Each row is a point on a landscape with many peaks, with its height.
From any point a climber takes the steepest step (rise divided by distance) to one of its 2 nearest points. It stops when none of these is higher. Distance is the straight distance between rows; heights are no part of it.
boku height 678: [ 92 122 109 140  86 149 145 140 106 107 136 165 169  72 145 141 156 104
 106 136 121  77 145 111  67 121 167 190  90 130  98 168 117 111 167 107
 123 143 152 118 167 114 155 104 145  59 116 105  97 128 107 169 173 102
 108 114 156  93 131 105  85 140]
novu height 514: [167 105  29 125  46 164 163 151 104 128 111 115 186  96 180 152 102  90
 108  90 169 135 158  57 138  72 108 165 157 144 122 158 110 126 114  79
 121 115 154 119 178 135 140 115  88 124 118  74  85 123 134 157 185 119
 159 117 160 141 138  75 139 154]
pidof height 368: [135 168 144 195 137 119 122 101 142 155 174 150 115 127 103 139 145 167
 115 156 108  92 134 133 127 122 139 100 128 152 113 138 165 123 127 146
 116 140  99 188 131 156 178 205 140  87 100 134 123 127 121 123 146  95
 128 110 114  98 126 173 136 142]
mit height 498: [168  89  99 121 122 149 155 118 122  93 136 122 152 151 159 126 122 115
 127 118 109 174 166  82 106 116 144 121 163 129 176 116 102 115 141 145
 129 112 144 131 101 127 109  68 123 197 122 108 120 121 132 169 165 140
 126  85 136 101 145 161 157 155]
lop height 22: [ 92 100  82 136 170  88 106  92 144  65 134 146 155 144 159 139  89  46
 121 131 107 143 134 158 122 157 109  75 113  79 229 165  77 117 102 126
 152 121  93 107  92  84 141 125 124 148 142 122 180 112 112  97 170 175
 100 149 113 147 115 154 169 110]
logaf height 142: [118 170 153 130 104 162  66 170  96 142 106  95 103 117 102 121 136 111
 129 127 115 163 114 133 168  95  70 133 204 114 109 136 206  85 189 141
 105 175 126  66 147 133  92 121 110  80 127 151 135 163 147 117  96  54
 135 153  76 114 143 127  34 108]
gusu height 72: [149 112 117  95 157  97  88 127 116 136  89  82 112 168 165 125 130 201
 110  92 176 145 127  92 134 147 164 103 144 120  97 133  85 150 137 176
 149  76  79 103 104  95 152  89 174 186 145 154 159  90 118  81 109 111
 159 138 119 148 119 120 134 145]
pevuk height 233: [ 93 131 139 174 145 160 176 114  97 127 145 193 140  93 130 153 131 126
 143 123 135  71 108 162 106 181 157 166 120 120  82  96 107 161 128 131
 113  87 188 107 125 114 200 132 142  43  89 136 192 147 105 117 109 129
  87 105 123 115 137 112 113 147]
Bal height 318: [120 101 118 101 115 122 119 101 144 111 132 112 146 136 143  98 146 116
 131 139  71 101 147  73 104  98 147 144 123 143 148 145 103 138 164 113
 169  65  93 161 143 113 124 103 112 148  95 106  88 140 145 197 178  67
 160 113 133  94 177 158 148 116]
gesok height 687: [139 153 212  77 146 134 113 158 151 162 150  81  92 100  82 108 152 123
 122 156 127  91 129 161 113 100 118 183  73 139 112 129 120 126 183 127
 121 158 143 140 132 150 118 133 115 138 157 168  88 125 137  85  92 134
 129 170 115 119 112 109  71 105]
zode height 669: [121  94 180  86 126 156 186 131 134 135 100 114  71 135  96 157 137 130
 138 159  98 154 121 106 147 105  99 152 132 173 137 116 154 129 121  73
 100 154 173 149 173 176 111 139  99 174 129 129  97 205 116 172  92 110
  99 114 157  68 155 114 152 121]
kora height 179: [121 159 116 148 124 106 166 139  83 130 120 142 120 105 109 148 152 185
 144 142 145 104 131 164 104 167 172 116 121 141  83 103 112 138 164 161
 111 130 141  74 125 101 113 109 161  86 123 137 160 113 116 104  90 132
 102 103  97 133 106 105  91 161]
Vamid height 573: [165  88 110 109 148 148 154 116 120 135 136 124 119 162 151  95 116 146
 119 131 118 150 137 102 111 159 122 109 133 124 141  98 121 136 105 162
 140  75  90 148  88 100 136  81 157 182 102 124 127 126 129 121 106 155
 148 114 118 134 135 124 180 143]
teram height 398: [105  76 134 113 122 122 160 109 166  70 139 191 179 128 155 114 103  88
 113 147 132 114 166 143 123  81 134 123  98 150 185 113  97 181  73  72
 178 142 131 174 135 166 133 110  92 157 151 111 108 115 130 175 185 139
 111 130 157 112 137 152 162  80]
tibi height 442: [101  83 116  95 109 174 165 118 130  76 140 149 167 139 168 121 114  73
 124 129  96 138 148 111 119 115 109 147 118 128 169 121  86 150 108 115
 118 118 131 137 153 129 153  92 114 181 118  84 112 154 124 157 163 158
 131 128 167 102 164 152 177 113]
favam height 436: [172  92  70 145 144 115 172 106  83 157 114 164 127 179 132 172 124 144
 130 107 156 119 117 138 135 193 164  82 125 162 140  90  96 189  97 137
 151 111 125 140 124  99 145 153 124  98  76 156 179 168 118 108 114 129
 101  97 126 156 126  79 138 139]
bep height 595: [153  70  51 120  71 140 133 129  88 109 123 108 177 109 166 166 105  87
 144 133 176 144 140  89 144  77 108 141 159 137 126 134 126  84 106  54
 111 125 127  95 140 123 150  93  97 105 118  96 105 106 141 136 150 122
 156 145 152 194  72  67 111 170]
samot height 587: [178 128 160  73 123 170 171 156 124 177  99  54  22 141 123 151 168 169
 149 120 111 188 106  97 168 113 109 176 112 159 138 128 145 147 120 115
  85 131 157 108 182 154 125 137 146 196 132 120 131 176 120 176  82 117
 126 159 159  85 136 101 147 143]
ruvag height 93: [167 148 172  84 162  94 110 159 116 134 129  70 100 148 118  93 156 180
 131 121 149 147 125 125 152 126 183 103 126 147 111 141  82 113 179 192
 133  78 100 127  88  81  86 114 152 167 156 156 142  93 139  96 113  99
 133 127  88 141  95 114 103 135]
vopom height 591: [121 109 141 135 131 123 173 116 135  70 136 158 113 124 146 146 139 114
 149 172 124 129 142 142 126 151 145 115 121 163 132  97 145  79 143 121
 102 131 138 126  91 125 105 125 118 121 143 127 112  89 102 131 145 149
  85  97 126 128 105 135 115 171]
foses height 441: [146 178 203 111 159 146 128 149 152 170 177 130  69 143  77  78 128 185
 111  97 125 109 104 174 188  94 143 175 127 135 108  71 163 173 174 164
 136 129 165 177 145 126 117 148 137 115 121 142 139 146 181  87  86 127
 157 164 105 115 126 145  99  85]
git height 427: [130 126 104  83 110 128 175 110 129 120  92 128 118 137 110 154 147 130
 154 129 142 172 165 134 131 114 140  91 134 150 139 101  97 144  86 107
 130 152 175 121 128 164  93 112 126 159 156 120 108 158 135 181 134 160
 104  82 158 128 111 123 189 124]
tifot height 132: [143 155 180 103 147 131 189 151  96 148 110  89  44 160 129 142 190 187
 190 148 132 159 139 138 162 125 143 155 138 170 154 127 125 120 203 158
 119 139 148  73 130 144  86 106 118 133 114 151 166 140 118 122  54 110
 121 131  79  92 109 103  64 158]
voto height 364: [103  54 140  78 150  86 133  89 158  92 116 166 142 144 137 120 150  87
 124 193 133 127 170 131 109  92 139 106 102 172 160  87  59 151 105  73
 200 130 132 167 118 122 114 109 115 129 140 118 110 131 120 173 137 111
 120 106 129 122 136 134 128  91]
giz height 351: [131 122 137 118 127 117 160  99 170 125 149 159 169 153 129  83 139 114
  95 122 109 132 148  77 107 109 159 123 116 142 164 115 109 186 142 117
 191 107 115 187 110 129 149 109 121 122  99 150 135 112 139 171 170 117
 165  93 130 103 154 177 143 112]
Bef height 465: [188 162 170 181 171  89  72 145 138 150 185  92 106 107  70 100 150 159
 130 131 107 113 116 130 119 139 165 100 107 126  91 144 123 103 157 182
 108 141 121 161  62 101  77 126 154 130 104 152 112  81 153  87 135 141
 156 101  77 136 135 140 144 135]
guvo height 302: [158 118  39 171 130 113 139 101  89 171 149 188 172 185 133 162  97 150
 110  82 143 147  99 126 155 176 167  65 116 121 185 149  90 155  74 170
 132 143 138 171 102 105 139 165  95 152 104 117 175 114  92 128 207 187
 103  83 160 151 116 139 199 143]
Muta height 300: [139 146 154 149 141 153 147 133 129 168 125 180 126 134 113  92 138 138
 127 126  91 131 118 158 156 105  46 110 187 157 109  57 238 135 101 168
 108 148 105 180  68 137 154 179 119 113  79 136  91 141 153 136  83 112
 128 103  89  99 156 163 128 154]
nat height 411: [117 126 172 102 137 169 173 140 151 146 146 137 121 161 120  93 117 162
 110 124 134  98 138 165 117 128 156 153 109 116 131  93 120 179  91 165
 121 134 174 132  93 173 129 115 144 182 167 135 128 114 132  74 102 193
 134 146 158 139 135 134 153 116]
zuker height 332: [ 75 157 140 113 106 141 159 101 163 149 121 167 138 125 117 133 135 189
 113  88 127 143 137 134 122 112 162 124 110 112 118 114 105 204 116 152
 154 130 151 141 183 170 184 134 162 126 141 127 143 144 141 164 127 136
 135 126 140 125 157 138 149 106]
nepe height 501: [186  78  89 108 140 122 159 122  93 165 134 142 131 182 122 122  90 117
 138 121 122  99 133 108 116 198 127 138 135 129 132 106 101 171  99 131
 143  65 112 150 107  82 165 124 125 158  51 100 161 139 126 118 129 127
 129  97 125 135 135 108 172 134]
Gedi height 713: [149 107  39 138  64 127 101 131 105  91 136  85 156  87 189 115 100  95
 114 125 222 148 133  85 140  76 114 164 129 112  87 170  88  89  87  69
  94 117 126  66 129 141 143  73 118 117 146  80  90  50 121  97 138 166
 159 149 159 179  80  60 112 188]
Lefim height 53: [ 64 140 137 166 152 156  83 109 128 110 115 128 157 101 122 182 100  73
 128 113  86 101  98 104 128 134 114 144 114  80 154 184 127  85 123  81
 119 136 130 123 140 136 196 159 124  95 138 168 147 189 122 125 147 131
 100 143 168 127 146 154 137  95]
mever height 400: [129 121 139 144 176 108  37 105 155 143 120 134 119 107 125 110 112 148
 165 140 106  70 142 166 153 138  82 137 140 139 122 124 232 100 116  97
 160 106  59 144 118 113 195 184 162  33 123 118 116 141 136 110 112  53
 137 160 130 117 104 115  82 111]
tof height 239: [150 158 109 179 150 103  87 162 128 127 120 138 106 142 146  98 120 173
  94  92 134 200  81 126 175 137  93  59 159 134 139 101 220  77 146 154
 109 132  80 161 146 139 132 180 138  86 160 131 147  89 142 125 122 101
  95 160  99 128 117 133  98 141]
tir height 476: [145 136 102  99 117 119 173 164 174 106 106 108 124 146 123 120 141 120
 125 118 153 218 157 115 111  92 118  83 150 141 195  97 124 122  88 136
 139 169 181 111 134 202  15  96  95 204 193 107  79 125 136 178 128 182
 127 112 143 124 130 141 176 119]
Bav height 383: [124 106  57 132 117 106 129 122 115 160 107 140 166 188 134 162 116 127
  87 105 188 113 131 114 101 179 178  93 122 117 124 116  65 198  95 129
 160 133 141 124 104  97 129 124 114 143 103 118 180 141 119  98 128 166
 134 102 147 193 139  90 136 125]
Miv height 523: [175 160 149  76 118 176 198 160 134 159 112  96  53 144 128 109 160 210
 133  97 121 171 109 127 166 108 132 152 126 149 138 115 141 151 129 165
 117 117 186 103 152 145 114  99 140 182 152 118 121 160 136 117  78 147
 164 159 137  91 133  95 144 152]
safa height 525: [151 122 108 129 115 124 170 150 149  87 147 142 125 115 174  95 109 124
 114 164 172 163 162 131 106 119 143 108 112 129 139  96 124  92 119 148
  95 150 156 149  97 132  83 100  95 145 175 121 105  56 135 120 133 179
 130 117 155 141 100 128 112 172]
bupa height 299: [ 76 167 171 143 144 129 151 114 135 143 137 184 141 104 109 132 150 195
 140 116 131 113 138 207 126 116 152 143 103 135  74  96 136 180 108 173
 130 133 155 129 152 177 171 151 179  91 167 125 136 122 120 125 123 132
 123 149 142 136 107 122 120 130]
dide height 26: [ 35 118 160 113 107 161 160  95  99 104  84 196 143  88 122 149 128 107
 155 162 107 156 129 173 116  99 109 156 161 123 105 145 158 114 131 113
 141 183 156  98 177 165 136 130 133  90 162 113  98 160 108 160 120 102
  71 119  92 120 148 155 100 111]
bezu height 459: [127  93  83 133 116  76  85 153 107 126 101 137 150  82 112 128 139  88
 121 149 121  92 122 135  80 165  94 125 145 113 123 134 164 105 145 101
 128 112  73 114 125  66  98 116 140  58 102 124 136 138 151 106 115  87
 124 128  94 137 114  92  94 125]
mapig height 680: [134 101 135 123 132 125 132 118 128  97 151 112 120 123 130 137 141  80
 147 177  97  81 146 123  88 163 132 135 113 127 127 109  90  94 133  87
 122 132 124 119  76 109 100 108 121 144 119 138 122 119 108 126 125 147
 122 123 147 133 127 135 117 127]
Tesap height 264: [159 119 121  88 130 102  68 124 188 136 150  51 134 165 140 133 140  76
  80 147 177 110 132  44 139 129 161 132  63 143 123 165  49 131 142  61
 125 127 125 172 151 134  81 155  89 160 116 107 116 119  73 139 173 128
 125 111 196 117 113 132 163 111]
pirov height 328: [111  84 116  61 117  95 140 134 170  77  85 120 138 161 154 123 144  77
 110 163 175 181 180  70 131  93 157  98 105 150 152 122  43 158 140  72
 163 129 145 121 148 123  66  91 106 165 170 106 130 127 120 155 137 146
 126 111 156  98 147 119 125 107]
manal height 824: [116 116 188 108 163 164 141 118 134 109 154 102  86 125 102 125 132 101
 178 177 105  69 134 159 110 145 116 174 117 116  98 121 124 134 148 115
 124 149 130 106 104 148 153 117 132 131 132 166 131 129 114  80  66 151
 108 156 121 131 153 122 108  93]
Bedag height 528: [182 163 196 136 145 123  69 154 151 171 204  78 103 131  86 101 145 135
 118 126  94  91 107 145 128 140 131 105 116 128 111 132 172 112 136 141
 116 154 136 176  47  88  87 189 124 151 121 171 123  96 126  79  94 149
 167 140  96 146 113 160 134 111]
zor height 114: [169 166 179  86 152 121 146 157 143 145  80  70  66 128 104 128 188 169
 141 150 150 159 117 144 145 112 145 130  86 146 123 140  85 141 204 173
 117 132 138  94 152 106  67 100 133 157 137 128 147 116 128 108  87 110
 151 144  99  98  96  99  89 144]
Dimu height 384: [135 107 126  97 117 129 180 110 158 166 130 146 146 180  99 136 130 119
 112 133 117 145 157 100 115 132 141 100 134 149 176 112  99 188  98 124
 165 145 150 156 104 137 117 140 114 158 100 143 132 147 147 168 120 141
 146 109 140 133 156 157 165 114]
Nilu height 553: [ 67 142 133 149 119 147 122 123 135  92 108 111 132  83 144 136 108  83
 156 122  65 145  92 147 157 112  68 121 159  66 137 156 162  78 106 154
  99 141 103 121 145 120 130 121 129 171 166 131 136 133 136 160 175 126
  98 171 136 123 133 174 174 105]
laben height 122: [ 99 175 131 124 123 126  57 150  91 141  96 105 116 105  72 175 147 130
 135 134 133 133 116 163 123 128 123 119 132  96 112 162 172  80 174 125
 127 194 116  52 147 141 108 140 153  90 141 159 125 158 151 125 106  73
 127 139  81 150 121 124  78  80]
Tos height 51: [119 117 101 153 148 120  81 102 115 128 124 129 138  96 118 182 124  96
 147 119 144  87 115 159 117 144 102  89 118  92 121 156 153  85  81  95
 130 147  87 114 104 100 182 174 162  88 125 112 129 135 113 101 150 151
 114 153 148 174  88 124 130 131]
ronel height 86: [ 82 154 171  97 133 135  68 131 134 157 121  94 122 123  69 149 109 110
 156 131  91 130  94 157 130 123 115 139 100  56  94 177 136 124 111 145
 146 176 120 115 163 137 163 167 170 157 142 153 125 158 135 102  94 158
 123 181 152 171 157 134 143  43]
nubi height 775: [148  67 123  84 117 144 165 109 117 140  95 113  90 177 107 194 149  99
 149 183  88 133 141 106 139 115  97 129 161 179 166  85 124 138 112  65
 135 172 153 139 115 136 121 138 106 157  77 153 127 211 116 167 106  96
 107  95 134 129 155 117 157 131]
bidu height 263: [114 107 142 166 143 115 196  91 126 150 153 200 148 116 127 133 127 153
 119 112 150  73 130 178 109 160 169 131  98 146 107  83 121 193  89 131
  98 111 145 148 109 136 190 153 154  73 123 112 170 126 105 120 147 152
 107 120 150 128 128 123 158 133]
Sasim height 660: [160  94 100 129 109  97 150 110 103 152 106 119  86 134 113 201 139 116
 136 171 147 114 152 115 152 119 119 101 129 198 116  98 152 122 134  67
 123 167 119 159  98 128 130 167 128  92  88 130  97 181 110 158 105  87
 105  79 131 145 127  95 106 147]
Losar height 184: [124 130 117 164 125 152  80 189  89  87  85 124  85 111 146 136 108 109
 162 134 137 168  88 144 200 138  79 117 170 124 128 140 202  33 142 103
 115 125 113  55 181 136 147 143 132  79 179 116 132 161 122 144  98  63
 102 175 128 118 126 111  75 154]
Torof height 521: [115 116 101 108 116 131 118 106 110 115 108 165 151  98 160 155 145 112
 139 158 120 102 141 129  71 141 129 143 143 125 107 142 123 138 162 109
 157 120  77 102 104  73 138 106 143  54 104 138 116 126 144 147 113  79
 136 109  69 128 119 134  81 142]
gedum height 895: [142 132  26 160  79  98  62 121 123 102 125  99 152 108 183 134  91  99
 112 105 214 159 150  61 158 110 104 103 136 118 106 172  97  99  73  97
  88 119 128 113 141 136 108 131  87 155 153 113  91  58 143 129 173 171
 154 149 149 197  81  89 132 179]
div height 285: [121 106 127 103 119 140 129 153 133 101 132 115 130 136 132 111 136  81
 113 124  83 151 133  61 109 153 139 161 118 142 125 164 102 147 207  90
 134  91 149 140 171  97 108 108 102 160  82 115 139 179 152 179 119  89
 127  98 146  71 196 143 111  97]
vinib height 367: [ 85 110 180  90 132 113 190 139 161 127 133 159 119 136 132  79 105 143
 112 113 103 148 123 165 113 125 129 156  89 111 129  95 100 198 102 135
 159 121 164 127 166 169 132  90 128 137 160 112 130 148 124 130 106 156
 125 158 157  97 160 122 150  81]
feg height 461: [165 142 176  69 159 166 191 137 160 167 132 112  94 179 149 101 129 198
 141  81 140 149 133 159 153 119 160 149 122 147 162  71 100 166 100 165
 140  84 188 117 125 180 144 115 157 198 192 121 158 129 112  98  80 165
 167 160 160 120 142 146 154 149]
sim height 500: [ 85 174 174 150 156 105 111  99 130 113 157 194 159 104 105  60 138 167
 146 129 107  47  93 159  74 135 171 176 103 122 113 158 150 158 151 142
 146 108 113 125 167 150 141 119 121  46 112 135 124  94 125 127 132  87
 117 130  95  73 114 147  86 100]
diti height 497: [176 172 202 134 156 126 125 147 163 149 163 125  92 131 100  53 141 192
 100 108 140  82 114 143 150  83 160 190  71 164 114  93 118 182 141 183
 137 101 155 161 140 145 121 123 160 109 152 131 104 104 124  75 125 117
 160 165 132  81 121 136 111 115]
Gita height 711: [163  93  52 155 120  93 102 126 107  99 138 118 143 134 203 115  65 102
 125 104 193 181 141 100 149 148 113  68 129 116 156 149 112  87  87 127
  98 100 106 159  94 111  99  95  99 171 158 120 123  52 127 134 195 187
 126 126 123 178  93 116 167 196]
bem height 52: [106 106 132 132 159 125  83 112 131  79  98  86 137 147 165 133 103 168
 120  77 155 180 135 130 125 150 162 116 154  83 108 179  34 118 145 169
 128  86 113  69 126 109 147  70 169 203 162 142 160 112 115  82 141 136
 136 143 140 132 122 137 139 131]
puza height 333: [126 144 173 186 171  85 139 104 155 153 160 165 131 103  85  65 134 148
 135 151 111  83 116 146 120 112  82 110 153 151  99 106 218 128 100 151
 124 129 102 182  99 148 159 179 132  81  66 130 125 122 134 112 139 124
 123 112  94  80 134 170 134 125]
regi height 408: [129  95  98 123 156  66  49 128 138 126 123 121 128 116 104 101 102 102
 134 161 108  97 141 113 121 143  66  95 124 140 119 147 202  80 121  92
 163 102  35 147 115  88 125 158 151  59 102 135 120 154 170 127 119  65
 150 130  83 119 113 111  99 126]
suna height 599: [172  98  65 156  98 117 173 140 124  92 146 106 127 126 175 125 108 108
 121 116 178 194 164  97 120 118 124  82 140 133 170 120 107  85  83 147
  87 152 168 118 105 160  37  97  79 200 156 121 121  70 116 138 170 200
 107  84 158 158  76 137 169 171]
kogob height 39: [ 43 156 161 151 123 166 107  94 118 103 105 187 169 103 151 167 140 101
 138 127  85 121 126 151 135 108 137 175 125 102 131 196 144  88 165  93
 137 140 123 106 181 149 178 150 120  66 148 160 121 183 136 177 148  96
  91 127 119 116 148 167 118 110]
dutun height 254: [141 102 107 124 108 115  88 134 122 141 118  92 116 161 123 145 140 105
 100 136 134 127 121  45 123 155 141 165  87 126 137 133  72 148 145  81
 129 109 125 164 173 111 111 153  93 152  92 128 131 154 134 136 146 103
 138  98 186 112 154 116 140 106]
Rofav height 35: [ 92 119 116 142 159 118 126 109 133  68 111 134 143 137 156 161  85 115
 123 107 145 150 120 149 132 166 130 112 123  80 175 153  56 116 102 127
 132  76 112  87 128 117 144  94 142 167 178 123 163 107 124  98 155 165
 113 158 143 148 140 153 148 119]
tid height 162: [127 141 133 137 115 166 103 149 104 105  96 122 100 126 144 130 137 117
 139 152 112 171 103 104 174 105 108 127 169 133 124 139 181  53 185 110
 105 144 145  97 158 137 109 141  95 102 175 139 121 137 120 179 120  58
 113 140  93 123 142 154  73 143]
kaves height 625: [111 130 125 156 111 167 104 136 142 129 142  88 153 111 125 135 101  89
 116 106  81 112 107 119 122 105  99 132 134  80 110 181 159  92 119 142
 125 138 105 150 133 116 152 130 134 183 133 136  99 128 149 145 161 143
 158 159 162 158 135 167 159 105]
tiros height 679: [155 147 137 129 153 103 141 117 131 116 141 144 108 134 129  53 111 158
 141 126 125 101 109 145 136 138 151 114 124 112 115 121 103 140 141 185
 151  41  93 136 129 101 155  88 181 151 127 100 139 116 121 101 149 125
 166 135 118 112 120 136 146 133]
mebun height 70: [ 75 156 161 173 139 140  57 130 115 151 128  88 130  97  92 199  97 106
 155 113 105 100  99 164 114 148  97 126 120  64  93 191 159  75  95 111
 100 168 112  95 135 138 179 181 161 117 134 138 139 160 123 102 128 158
 102 152 136 169 125 143 157  96]
fana height 269: [148 180 127 154 164 117 113 154 130 163 134 167 115 136 136  93 134 170
  85 106 115 177 127 163 165 118  77 106 181 163 111  77 251  98 158 161
 107 151  92 189  84 131 115 191 130  81 111 154 140 107 143 114  98  81
 111 122  74 128 130 141  73 152]
Sinef height 103: [ 93 143 171 110 123 144  75 129  93 144  96 110 111 127  82 142 122 125
 165 121  97 122 119 135 125 145 124 135 133  72 100 159 134 135 167 146
 144 127  95  92 168 123 155 126 163 129 109 152 153 157 174 120 101 104
 132 160  94 160 150 124 129  60]
lan height 570: [148 168 187 133 158 112 128 114 140 105 178 161 111 128 125  37 110 178
 127 138 119  68  89 138 133 143 184 179 104 151 106 128 117 149 174 150
 139  67 121 135 173 143 148 104 152  92 109 131 122  98 118  92 142  77
 148 153 111  79 134 130  93 119]
Nofu height 527: [135 143  73 129  86 130 184 160 145 100 125 128 159 105 155 114 126 133
 135 109 129 221 145 128 136  81  90 110 172 115 172 113 154  90  91 187
 114 151 167 113 107 163  22  69  87 189 176 102  86  90 150 158 140 192
 147 107 121 129  94 153 167 156]
Sola height 209: [123 140 113 194 153 136  73 167  69  97  95 100  71 131 165 136 105 142
 128  94 108 200  68 125 202 162  73  80 181 136 139 116 216  56 159 123
 116 123  87 101 169 113 137 163 128 111 157 143 183 164 137 136 113  79
  80 142 101 120 140 122  74 130]
Faf height 37: [110 121 104 169 133  97 101 105 165 105 137 144 173  94 131 124  92  73
 102 133 119 103 126 146 118 143  89  78 112 111 164 154 143 123  77 124
 129 131  82 143 102 101 151 147 120  95 139 110 133 112 117 129 158 158
 131 138 119 150 101 142 149 129]
segap height 470: [133 153  84 133  60 163 142 132 115 202 136 117 171 123 110 170 107 131
 101 100 126 104 120 117  73 113 115 179 133 108  95 123 141 182  95 128
  92 149 161 139 161 147 144 150 119 128  71  85  86 123 115 115 124 172
 165 128 173 163 141  87 161 141]
duze height 294: [130 120 155  83 144 106  88 147 189 121 117  82 124 139 145 107 143 107
  76 155 185 162 146  78 134 113 148 125  70 140 124 148  70 136 128  98
 120 125 132 139 153 135  73 121 117 192 164 102 117  98  87 137 128 167
 142 131 182 122 127 125 150 119]
perun height 154: [125 147 151  97 123 108 199 141 100 137 108 111  94 153 107 142 174 163
 180 140 157 135 175 154 102 161 166 120 137 131 145 109  77 144 153 172
 135 124 152  59  89 145  80  88 147 132 130 149 154 114  99  94  67 148
 119  98  88 125 123 109 107 145]
Gagus height 590: [ 83 122 108 153  91 150 133  87  99  77 124 173 201  87 159 177 160  70
 126 141 117  85 156 125  95 130 161 157 124 120 132 163 104 117 161  95
 153 136 117 110 115  79 139 106 113  54 109 122 113 132 128 170 164 100
 127  81 115 129 107 132 106 135]
karez height 540: [104 121 131 169 103 171 155 128 132 134 146 143 179  98 130 137 110 106
 119 112  99 106  98 135 101 127 109 145 154 103  97 111 152 141 105 119
  89 142 141 133 134 129 178 130 104 134 114 113 114 126 129 120 121 154
 138 146 141 127 158 130 137 129]
dis height 452: [134 121  38 138  16 159 135 160 107 193 118  85 192 133 146 124 104 119
 108  56 162 129 127  68 111 107  91 173 152 105 128 135 132 159  93  98
 100 127 160 139 170 155 111 117  87 148  74  57  89 118 135 122 173 151
 158 139 183 165 143  56 144 157]
fep height 337: [137  95  42 150  85 116  97  99 108 177 121 159 193 181 130 159 119 128
  99  74 177 153 122 116 131 166 157  77 129 103 170 138  72 160  47 131
 164 176 141 142  89 108  91 159  84 153 102 140 157  98 101 124 194 159
 145 100 160 198 129 116 170 157]
kode height 410: [140 182 156 183 156  78 105  96 141 125 168 137 101 102  82 117 184 182
 139 172  91  83 124 147 103 129 152 109 121 148 100 160 129 100 171 151
 116 149 121 161 103 125  96 166 131  95  85 144 130 114 131 119 138 108
 123  79  86  94 126 149 117 134]
vune height 389: [164 154 159 114 138 154 157 164 128 145 154 121 109 130 118  79 118 156
 135 110 118 130  90 164 157 128 110 146 167 140 101  83 168 145 145 204
 119 113 117 118  93 117  97 114 138 131 130 149 129 116 160  98  81 149
 149 149  91 140 123 144 101 125]
kabuv height 448: [ 90 157 140 153 155 112  87  99 142 131 141 168 142  73 104  97 133 126
 153 165 107  31 123 169  91 136 126 167 123 126  93 133 172 124 132 113
 140 104  84 120 131 127 176 157 150  27 119 127 116 134 134 135 120  79
 112 140 105 101 114 128 103 125]
sigag height 204: [ 96 166 134 163 115 131 149 121  92 134 123 162 151 115 110 199 147 131
 144 131 129 110 130 159 113 167 140 117 162 111 120 111 143 126 158 138
 128 160 157  87 119 122 164 136 139  51 106 156 189 147 133 114  90 129
  95 103  77 132 145 127 105 145]
Fupo height 600: [172 166 198  96 145 141  70 170 155 177 171  68 104 125  99 120 128 135
 124 127 118  88 112 137 159  93 116 165 111 126 114 135 174 104 144 129
 121 155 128 170 101 112 142 167 127 163 150 162  90 127 136  99 105 123
 171 177 125 144 114 144 111  94]

Call two points neighbours if one is among the 2 nearest of the other. Go from one point of each pair to the other, from neighbour to neighbour, staying as high as possible. Name the lowest point that can't be avoided.
manal / suna: safa
boku / lan: mever
gedum / kaves: dis

Write out the way that a climber takes from each point below.
dutun: div Bal giz Dimu git tir Nofu suna
Sinef: laben logaf tid Losar Sola tof fana Muta puza pidof kode Bef Bedag Fupo gesok manal
gusu: ruvag zor tifot perun kora sigag pevuk bidu bupa zuker vinib nat feg Miv samot zode nubi
